The views of a scene show one set of named points, each view turned or mirrored, and shifted as a whole, with a little noise and some points left out.
In the rows, zero is written as 128.

Scene 1
View 1
Seru: [123 134 125  90 128 182  80 119 152 140 145  97 122 134 129 124 120 112
  97 130 142 106 139  92 125 167 158 113  81 138 123 144 111 125 180  53
  89 112 110 112 178 104  76 174 149 142 112 102 124 109 142 130  96 117
 154 170 111 113 199]
Rak: [142 112 102  80 119 166  81 135 198 133 138 105 131 118 126 140 122 126
  91  86 134 120 159  91 107 156 126 123  98 163 133 119  95 123 170  81
 126 120 112 131 162  97  79 158 169 163 110  80 127  66 160 162 103 112
 150 147 132 117 147]
buv: [144 126 123  82 131 165  95 115 207 138 144 111 130 124 138 137 111 128
 101  99 139 134 177 100  95 163 143 120 101 159 127 117 126 114 180  59
 109 121 108 117 174  76  61 181 161 189  99  82 130  64 163 146 102  90
 123 150 111 101 172]
Vifa: [148 133 121  80 143 182  95 131 156 139 142 104 123 141  92 131 102 102
 108  86 162 108 155 100 117 172 137 137  92 168 139 116 115 126 179  77
 132 114  89 118 155 122  89 173 166 151 123 104 124  81 161 145  89 118
 144 158 133 124 156]
pom: [129 122 124  94 123 178  87 136 161 132 144 105 130 136 114 127 107 109
 101 113 152  90 150  96 118 160 137 114  92 150 125 127 108 134 172  72
 126 113  95 118 161 114  86 178 164 144 116  98 118  83 158 142 103 116
 150 161 123 123 171]
zis: [124 128 127  91 147 169  88 118 168 137 144 102 128 134 124 130  96 107
  95 106 163 109 152  95 117 148 141 129  96 138 125 124 106 132 157  69
 130 103 108 117 155 110  85 189 160 157 114 100 131  85 149 146  98 103
 138 153 127 112 170]
Zofib: [160 110  81  66  91 187  72 166 180 137 136 110 128 113 103 142 151 126
 100  83 103 102 156  93 109 190 125 121  84 191 144 129  96 120 203  90
  98 138  99 141 173 117  74 125 164 135 125  83 115  79 166 162 100 142
 181 155 136 131 149]
bap: [137 116 104  85  93 182  74 146 178 134 144 106 129 119 129 133 144 128
  99 119 116  99 147  96 111 182 145  99  86 160 122 138 112 120 196  66
  82 131 105 127 180  96  64 151 157 138 113  87 114  88 154 141 109 129
 165 165 111 119 180]
bilag: [125 122 121  93 130 176  85 127 163 131 142  99 129 133 121 129 111 112
  92 113 150  99 144  93 121 156 145 115  91 139 122 129 105 135 171  65
 115 109 106 117 165 112  84 177 155 146 115  99 124  93 149 138 103 114
 154 162 119 118 177]
num: [124 112 104  86 118 162  75 124 207 133 142 101 133 115 153 138 127 134
  83 109 123 126 156  89 107 151 140 115 101 144 125 129  96 127 166  69
 114 114 129 129 172  87  67 164 159 162 101  83 133  77 147 153 110  99
 149 146 116 107 168]
guk: [139 137 137  91 136 201  93 143 104 131 144 100 125 161  71 122  98  79
 113 112 172  65 133 101 139 178 147 124  78 155 130 136 121 139 188  69
 122 108  68 106 150 152 100 178 162 109 137 122 108 108 156 130  90 146
 161 177 132 138 180]
bubu: [137 106  95  80 101 174  73 154 178 128 136 105 127 122 115 140 130 123
  93  94 126  90 153  95 114 164 128 118  93 165 130 128  89 135 178  87
 121 127 101 137 159 118  84 148 168 140 120  91 117  78 158 157 108 130
 167 151 138 125 150]
som: [131 116  65  56 113 156  45 125 226 153 125  96 125  81 170 159 171 150
  73  83  74 170 144  74 109 162 139 123  83 148 139 136  53 109 161  75
  84 122 169 154 196  82  59 114 132 160 101  69 145 104 132 172 101 102
 190 130 130 108 155]
zanu: [147 140 144  88 151 180 112 114 166 137 146 109 126 146 110 126  90 109
 114 107 171 119 172 106 107 170 147 128  97 157 128 111 143 120 186  59
 114 113  90 104 166  98  73 197 162 178 112 100 123  76 166 131  92  99
 119 164 114 111 178]
bef: [129 135 120  86 129 183  78 115 167 143 146 103 120 120 134 130 130 120
  98 122 130 120 142  93 114 172 160 114  81 144 126 141 113 116 182  52
  80 112 115 114 184  97  67 165 143 149 111  97 122 108 142 131  97 108
 155 166 106 110 197]
Mefo: [147 134  89  62 130 186  68 130 168 149 128 102 120 113 109 145 142 113
  99  77 116 136 142  89 115 181 142 138  78 168 145 132  90 115 181  77
  92 120 119 134 175 117  76 133 143 146 122  93 129 107 148 156  86 124
 181 151 139 131 156]
Vub: [144 163 132  67 198 176 100  92 151 158 132  94 114 141  92 140  85  89
 106  66 184 163 151  92 121 157 142 172  90 139 152 114 107 119 149  73
 140  86 110 114 154 125  96 187 147 168 121 110 144 102 141 146  64  92
 144 145 147 120 152]
Didap: [145 113 121  92 131 172 100 149 158 126 142 104 135 147  89 137  86 101
 101  83 178  78 163 102 119 151 117 138 104 163 133 110 105 143 166  91
 170 111  77 123 135 132 103 189 185 142 122 104 119  65 169 156  99 124
 139 153 148 126 136]
vukam: [141 144 149  84 174 172 113 106 160 136 141 104 126 153  98 129  72  96
 112  90 195 118 169 106 114 149 141 147 104 149 134 106 130 128 162  66
 151  98  88 102 145 114  92 211 167 176 109 109 132  70 162 137  85  93
 116 155 130 115 166]
sepur: [171 150 110  60 120 206  89 136 150 148 134 111 115 123  89 132 144 108
 123  93 118 127 154 104 116 213 151 126  70 184 150 131 133 105 224  65
  62 131  90 119 189 116  66 134 144 145 125  98 114 105 163 135  75 134
 175 172 122 133 176]
tem: [115 110 128 105 114 177  80 146 136 125 148  95 128 148 108 124 100 100
  95 125 167  49 128  93 136 145 137 104  90 138 114 137  99 151 160  75
 134 111  86 113 148 135 105 188 170 113 123 108 109  95 147 136 111 136
 163 167 126 125 180]
guz: [145 141 114  68 159 166  89 106 187 151 132  98 123 121 122 141 111 116
  95  77 145 153 161  92 111 158 136 148  95 150 139 119 101 117 161  72
 120 105 123 125 169  99  78 170 151 175 107  92 138  85 151 154  85  95
 144 146 132 114 153]
Gonod: [131 110  88  76 130 161  70 136 188 138 132  95 129 119 126 144 123 121
  80  75 135 119 148  83 118 143 120 139  98 148 140 122  65 136 147  92
 145 113 123 143 153 117  92 151 164 146 115  87 137  83 149 171  99 114
 166 137 150 120 137]
View 2
Mefo: [103 140 171 165 106 117 190 142  96  70 100 142 152 133 133 152 159  81
  98 146 189  88 101 118 138 136 142 130 131 132 100 165 141  95  63 105
 100 146 154 107 100 194 155 117  94 158  96 107 147 133 147 146 161 119
 142 179 145  94 154]
buv: [117 149 142 165  84 146 204 140 132 102  81 126 150 149 161 158 171  72
 132 126 172 120 142 135 165 149 144 143 107 121 117 139 145  95 123 131
 115 159 142 144 108 211 156 139  92 149 102 145 134 116 164 123 132 156
 144 146 162 117 160]
Rak: [ 91 144 152 153 110 125 188 137 100 104  89 143 144 134 136 171 163  94
 129 138 178 115 134 128 146 151 140 138 117 124 108 154 144  83 110 120
 117 155 153 129 118 217 160 125  91 165 101 137 134 121 167 126 144 137
 152 163 144 115 151]
bilag: [ 93 150 156 162  91 127 184 144  95 100  89 131 159 151 125 131 167  98
 112 129 195 105 111 148 142 130 135 127 109 132 101 179 136  99 128 127
 111 152 138 131 109 191 130 127  84 159 111 136 135 112 137 120 131 147
 148 146 141 119 144]
bubu: [ 79 145 166 159 115 112 182 139  74 101  89 140 150 143 114 158 157 114
 120 132 197 110 115 133 133 141 132 132 116 135 100 182 130  90 115 120
 115 155 155 119 121 202 151 118  85 172 108 139 134 114 149 122 139 137
 153 168 134 116 143]
Seru: [110 156 167 171  75 131 189 147 104  84  95 127 168 169 133 108 167  87
 112 125 203  93  96 147 139 124 125 130 110 137  99 181 129  95 106 134
 111 152 131 133  99 167 120 120  81 160 118 141 147 111 139 122 133 154
 140 150 150 116 151]
guz: [ 95 130 149 151  88 137 184 135 119  94 100 135 148 123 153 155 177  72
 109 138 167 102 127 133 160 145 151 128 110 112 102 137 148 102 115 116
  99 151 140 115 106 207 147 137  90 154 108  99 132 131 145 136 150 127
 141 144 153  99 147]
tem: [ 68 149 170 170  95 106 181 153  55 113  89 141 158 162  96 124 163 131
 121 124 225 111  97 161 118 124 116 118 100 141  89 219 128 104 150 129
 107 152 137 124 124 186 123 120  69 175 123 145 123 106 129 111 116 149
 158 149 131 132 133]
Vifa: [ 78 137 159 182  83 123 204 150  84 107  86 148 137 132 139 139 173  85
 122 135 206 112 113 141 145 130 132 125 105 124  90 175 156 127 133 113
  86 154 142 112 123 207 157 138  78 153 103 107 116 124 129 132 128 140
 151 158 141 110 149]
vukam: [ 73 135 143 173  62 146 193 150 105 127  84 144 137 132 155 128 196  75
 126 130 192 126 127 165 162 128 141 118  84 108  96 155 167 139 185 124
  83 160 122 119 122 210 141 158  73 153 111 101 107 119 120 126 115 150
 147 125 154 119 150]
num: [106 146 148 151 100 135 190 139 114 102  92 127 156 146 144 156 165  90
 127 126 168 112 137 136 154 152 144 142 114 126 112 146 131  80 117 131
 122 157 147 137 111 200 144 128  94 158 108 143 140 117 167 122 138 143
 148 150 151 121 151]
pom: [ 83 152 163 173  91 125 195 146  86 108  87 140 152 154 127 139 165 101
 125 123 203 110 110 147 139 132 128 130 109 138  97 181 140 107 132 128
 108 158 142 128 114 194 139 124  78 165 113 140 128 109 144 122 126 148
 152 154 143 124 146]
guk: [ 65 146 172 204  73 115 204 162  50 101  86 150 145 159 105 102 167 104
 108 130 252  98  78 154 128 103 113 115  98 143  71 224 148 145 140 119
  78 150 128 109 115 183 137 132  67 158 106 114 123 113  97 127 119 144
 154 159 132 118 151]
Didap: [ 50 134 154 168 100 115 190 145  63 129  77 156 125 128 117 156 171 118
 133 136 210 127 123 145 138 135 130 124  98 124  92 182 153 125 171 110
  90 159 145 113 141 228 162 141  73 169 108 115 104 117 133 122 120 137
 166 153 134 118 137]
zanu: [ 98 149 145 189  61 151 216 148 113 115  77 132 144 153 159 125 182  69
 131 125 199 116 124 147 163 129 136 137  95 119 103 161 157 128 149 133
  92 159 124 137 115 202 146 147  83 142 105 126 117 116 133 121 118 163
 143 138 157 121 161]
Vub: [ 78 119 151 159  66 138 171 140 113  97 103 139 148 109 161 124 195  67
  95 144 177 100 112 154 161 130 154 106  93 102  91 141 165 134 147 106
  75 146 123  93 109 200 132 157  75 152 115  61 120 133 105 146 143 120
 143 129 153  95 140]
bap: [112 160 166 178 102 124 211 145  92  81  83 131 157 170 123 147 146  93
 124 127 207 100 109 126 135 135 123 148 128 147 104 188 126  87  77 129
 123 155 153 138 101 189 152 109  89 157  99 163 151 114 162 123 142 152
 144 177 142 122 165]
Gonod: [ 74 134 161 131 123 114 159 133  84  99 101 142 147 117 120 175 165 114
 110 144 168 110 125 133 136 154 143 125 117 121 108 158 134  79 113 108
 113 151 154 106 119 214 147 124  90 174 113 113 136 125 156 135 152 113
 150 157 141 107 134]
zis: [ 86 139 151 154  86 130 177 144 101 109  93 135 152 140 137 138 177  97
 118 128 184 114 120 156 146 137 141 123 100 121 101 161 141 103 145 130
 107 153 133 123 114 194 130 141  80 162 117 126 126 111 137 125 127 141
 149 138 147 122 139]
sepur: [116 153 175 207  84 133 236 154  98  65  83 138 142 157 145 132 153  54
 108 139 227  82  91 104 143 116 125 143 130 145  91 185 150 124  52 106
  83 154 148 120  94 187 173 114  94 132  86 116 144 133 137 143 153 145
 141 193 154  98 177]
som: [131 139 164 115 136 120 157 123 128  56 116 120 173 130 140 185 147  86
  97 146 130  83 130 106 141 163 156 137 145 128 124 126 118  35  29 112
 143 147 165 124  89 191 147  97 112 169 108 129 176 131 193 145 187 105
 137 176 151  93 145]
bef: [122 156 165 170  78 134 195 145 116  79  94 124 170 168 144 122 163  77
 110 123 195  89 104 141 143 126 134 134 118 136 106 173 129  93  90 137
 119 149 135 136  92 169 125 123  89 154 111 141 151 116 145 126 142 149
 141 154 155 113 156]
View 3
vukam: [104 184 168 133 126  56 150  60 158  91 177 130 128  98 137  99 148 161
 166 128 169  91  83 116 123  35 117 133  88 146  99 110 106 121 198 147
 121  61 121 140 137 162 129 124 161 128 103  90 121 162 117  89 125 131
 164 165 102 152 138]
bubu: [129 143 206 116 123 106 127  82 176 133 134 125 145 105  94 109 163 153
 160 114 162  89  80 146 154  86 112  86 124 169 101 142 110 171 189  88
  71 132 118 132 145 136 119  79 114 135  96 101 155 172 109 107 131 135
 141 163 113 133 153]
Vifa: [115 166 179 129 109  96 141  64 166 109 158 126 133 106 105 104 164 164
 162 116 158  89  88 124 122  53 118 105 103 157 105 129 107 143 194 117
  90  94 127 130 136 145 124 115 141 142  99  95 140 160 116 103 124 139
 157 153 107 152 151]
guz: [132 157 179 143 120  75 141  67 164 110 151 122 146 116 125 115 145 161
 156 131 166  93  76 145 164  81 130 123 102 137 106 133  96 146 182 110
 100  83 115 159 149 137  97 112 141 121 100 115 138 156 104 108 139 122
 189 192  90 137 149]
Zofib: [137 149 207 123 102 133 117  64 169 129 138 118 164 117  81 113 182 155
 162 103 147  92  97 155 158 105 116  77 143 170 104 157 112 176 179  62
  48 146 120 138 146 115 106  95 107 145  98 102 158 163 109 114 130 137
 157 150 110 142 163]
Vub: [125 169 144 140 104  76 150  64 172  97 153 119 124 123 122 108 138 170
 149 137 165  84  73 123 125  47 136 125  71 126 109 120  83 121 185 136
 114  50 129 162 126 145  94 141 163 120 101 115 136 144 110 118 132 140
 192 190  87 150 150]
sepur: [137 164 189 165  66 139 118  49 142 108 169 126 148 146  84 122 198 155
 160  83 136  97 105 154 153  78 132  92 132 154 129 151 117 151 179  80
  66 119 137 133 136 100 110 124 129 156  97 111 133 141 124 109 129 112
 189 128 100 154 148]
pom: [118 153 197 131 116  92 134  81 160 118 156 135 130 108 106 111 162 158
 163 111 170  95  74 135 146  52 116 100 107 162 112 127 117 155 197 114
 100 105 128 119 137 146 139  80 129 134  91 101 135 165 122  93 127 115
 146 154 114 137 143]
Seru: [128 145 193 162 100 102 125  83 148 111 158 142 117 132 100 121 163 157
 156 102 167 105  71 147 172  46 125 104  99 150 132 125 123 151 196 103
 109  98 138 118 134 123 139  73 125 130  83 120 124 148 132  92 132  87
 170 153 105 131 129]
bap: [128 147 204 144 101 116 119  74 153 123 154 134 139 124  92 118 182 154
 164  97 157  98  87 152 165  79 119  94 128 165 119 143 126 170 189  83
  78 129 125 123 147 120 133  77 113 145  92 107 136 162 124  98 129 108
 156 142 110 132 144]
num: [128 153 209 140 133  69 133  81 159 115 155 138 148 103 125 115 144 154
 164 126 172  98  69 153 184  83 126 122 119 150 105 124 113 162 183  99
  98 105 108 143 163 143 121  80 120 123  99 108 127 170 112  91 136 103
 170 185 102 128 142]
zis: [121 157 184 135 128  72 140  83 168 114 155 140 127 107 120 110 146 163
 157 126 177  94  69 133 150  53 117 118  90 147 108 117 110 145 195 127
 113  84 121 133 137 150 128  87 137 126  92 105 135 161 118  96 131 119
 157 176 107 134 141]
bef: [134 148 197 166  99 101 121  81 147 111 160 143 128 132 109 125 168 156
 158 104 168 105  74 153 184  63 133 108 111 146 131 131 123 156 189  97
 103 103 131 129 143 122 128  74 122 138  86 119 121 150 131  97 133  84
 176 158  99 127 131]
zanu: [110 180 187 149 117  69 137  61 143  93 187 144 140 107 131 111 166 155
 173 109 161  98  87 130 144  49 119 131 110 153 112 113 121 135 192 126
 111  82 122 130 150 147 132 112 148 142 102  94 110 157 123  81 125 106
 175 149 105 147 137]
Didap: [107 166 181  93 132  84 145  65 182 116 151 121 133  84 107  92 153 165
 165 127 166  82  85 114 103  51 103  97 103 171  83 126 102 150 203 127
  88  98 122 126 132 164 135 106 141 139 101  79 150 174 111 100 121 160
 126 157 117 152 162]
View 4
zis: [132 144 134 144 142 125 156 112 120 190 145 124 141 166 172 144 137 174
 150 145 117 101 101 140 137 163 124  85 174 135 131 117 150 199 127  73
 141 152 153  86 125 115 141 125 107  77 137 132 150 131 124  93 100 133
 133 147  95 145 117]
num: [131 151 137 122 147 158 158 103 121 191 132 136 136 184 159 150 141 176
 152 137  89 102 108 131 155 158 116  94 152 147 113 118 161 198 128  92
 156 153 158  93 116 101 161 130  73  64 138 131 152 143 136  95 109 128
 110 154 108 151 112]
pom: [138 147 142 152 152 143 150 124 119 175 145 126 142 162 173 144 135 154
 145 134 115 109 114 138 132 164 128  85 154 145 123 139 151 192 129  77
 148 153 144  86 127 115 145 128 114  66 138 131 156 138 120  95 112 113
 143 140  94 155  95]
bubu: [139 155 145 135 155 160 138 107 123 165 135 117 139 170 169 128 151 150
 137 110 108 102 123 127 145 161 133  87 115 139 122 137 167 181 125 100
 164 151 150  85 149 120 172 123 102  55 133 156 143 135 120 102 131 109
 133 132 100 158  85]
zanu: [144 153 143 153 139 138 169 140 131 193 143 139 141 153 178 144 106 179
 150 167 106 113 117 124 121 184 113  93 173 155 107 128 139 207 130  83
 134 172 148  90 113  97 135 135 103  90 148  92 161 141 122 100  89 141
 136 178  91 138  96]
Gonod: [132 146 135 118 141 140 148  80 121 180 138 103 137 173 158 126 164 166
 149 115 119  86 100 132 154 156 122  79 132 116 129 108 175 173 115  99
 162 144 161  93 150 128 176 121  97  65 125 174 133 126 123  97 121 129
 116 137 103 141 115]
bilag: [135 148 142 148 143 147 151 115 124 177 149 130 144 169 173 150 136 160
 151 139 116  98 113 137 135 158 131  87 164 140 124 136 147 192 132  67
 152 155 146  87 122 114 141 127 111  58 135 134 149 138 126  96 112 116
 140 139 101 150 108]
buv: [137 148 135 121 138 167 162 107 132 192 140 146 140 184 154 156 127 189
 160 159  85 100 115 118 155 163 113 101 159 154  94 118 157 201 132  97
 155 161 154  95  94  92 158 132  66  68 138 111 148 150 144  97 101 135
 108 170 111 140 114]
guk: [154 151 156 185 139 125 133 150 133 156 159 115 151 135 192 128 123 139
 140 136 148 111 119 135  96 175 147  76 161 129 132 159 128 183 147  51
 137 158 128  78 147 131 119 127 169  68 138 127 154 128  95  98 114 113
 188 130  79 153  81]
Vub: [150 141 145 140 101 105 161  98 145 197 162 106 145 144 166 128 131 199
 161 172 140  87  94 119 118 184 112  73 181  98 121  97 145 184 133  85
 128 157 146  92 132 123 143 128 125 102 133 124 128 116 105  88  85 177
 137 177  88 108 144]
Rak: [136 149 140 122 146 153 151  97 126 183 133 126 136 173 161 132 144 169
 143 124 100  99 116 130 148 168 116  87 129 141 117 120 168 189 119 108
 162 160 158  92 137 108 176 123  82  69 136 144 146 139 127  98 118 125
 116 154 103 151  94]
Seru: [142 152 143 154 138 166 141 126 130 169 154 139 152 172 166 159 137 162
 158 155 111 103 114 127 136 152 135  97 173 138 113 145 138 187 150  52
 150 149 133  87  99 111 128 130 115  45 131 120 140 146 134  90 115 116
 148 138  97 153 115]
vukam: [140 147 137 155 130 100 176 128 128 208 146 123 141 142 180 133 110 181
 149 161 124 106 101 138 111 190 113  78 191 142 128 104 146 208 116  86
 123 171 154  85 134 111 138 126 115 111 153 106 166 125 112 100  77 155
 137 179  92 130 115]
guz: [145 150 143 122 121 147 163  94 136 191 145 122 139 169 156 137 141 191
 156 154 113  90 106 116 140 170 117  86 152 118 104 100 156 182 127 100
 150 157 154  93 122 112 165 129  88  78 132 137 129 130 124  93 102 155
 117 170  98 125 123]
bap: [146 155 146 139 150 190 133 121 127 156 139 138 146 178 168 150 141 153
 147 131  94 107 135 117 147 154 136 102 126 148  99 156 152 185 147  84
 169 152 139  86 114 104 153 136  93  34 129 131 142 152 132  99 136 105
 138 136 104 162  83]
Vifa: [147 151 146 151 134 128 156 120 137 175 145 117 142 145 178 126 127 163
 148 142 125 108 117 128 115 185 125  80 148 130 118 127 149 187 131  94
 141 163 142  88 144 121 154 130 120  85 139 128 151 129 106 101 107 138
 150 158  90 139  90]
Mefo: [155 150 152 123 118 174 131  90 149 161 152 114 148 167 161 129 152 169
 160 144 115  92 126 103 140 160 134  88 116 108  99 128 154 159 150  94
 165 146 140  93 127 119 166 131 107  52 117 148 111 134 118  96 133 137
 137 149  90 134 105]
som: [138 153 146  83 126 212 135  51 143 170 139 127 139 215 132 149 181 188
 171 135  84  72 120 102 194 128 122 101 107 108  87 109 177 153 143 106
 187 132 154 101  99 106 196 132  51  21 104 173  92 147 154  88 141 130
  85 134 116 140 139]
Zofib: [162 160 154 126 145 192 127 104 147 151 132 121 140 166 165 119 150 144
 144 109 105 106 144 105 142 171 132  90  83 133 100 149 165 160 138 119
 176 154 142  86 146 113 186 131 100  48 126 152 124 145 116 103 149 112
 138 144  90 153  63]
tem: [131 148 140 169 160 125 141 135 110 170 149 122 143 156 182 146 144 137
 141 119 134 108 107 157 120 152 142  83 167 143 149 153 143 195 125  49
 142 147 142  83 145 134 130 117 142  58 142 147 165 133 114 100 113  97
 164 110  94 170  90]

Which points are out of place in each view (at most two, in the order of its rows)? Write none if all are in place.
view 1 -> num
view 2 -> bubu
view 3 -> bap
view 4 -> buv
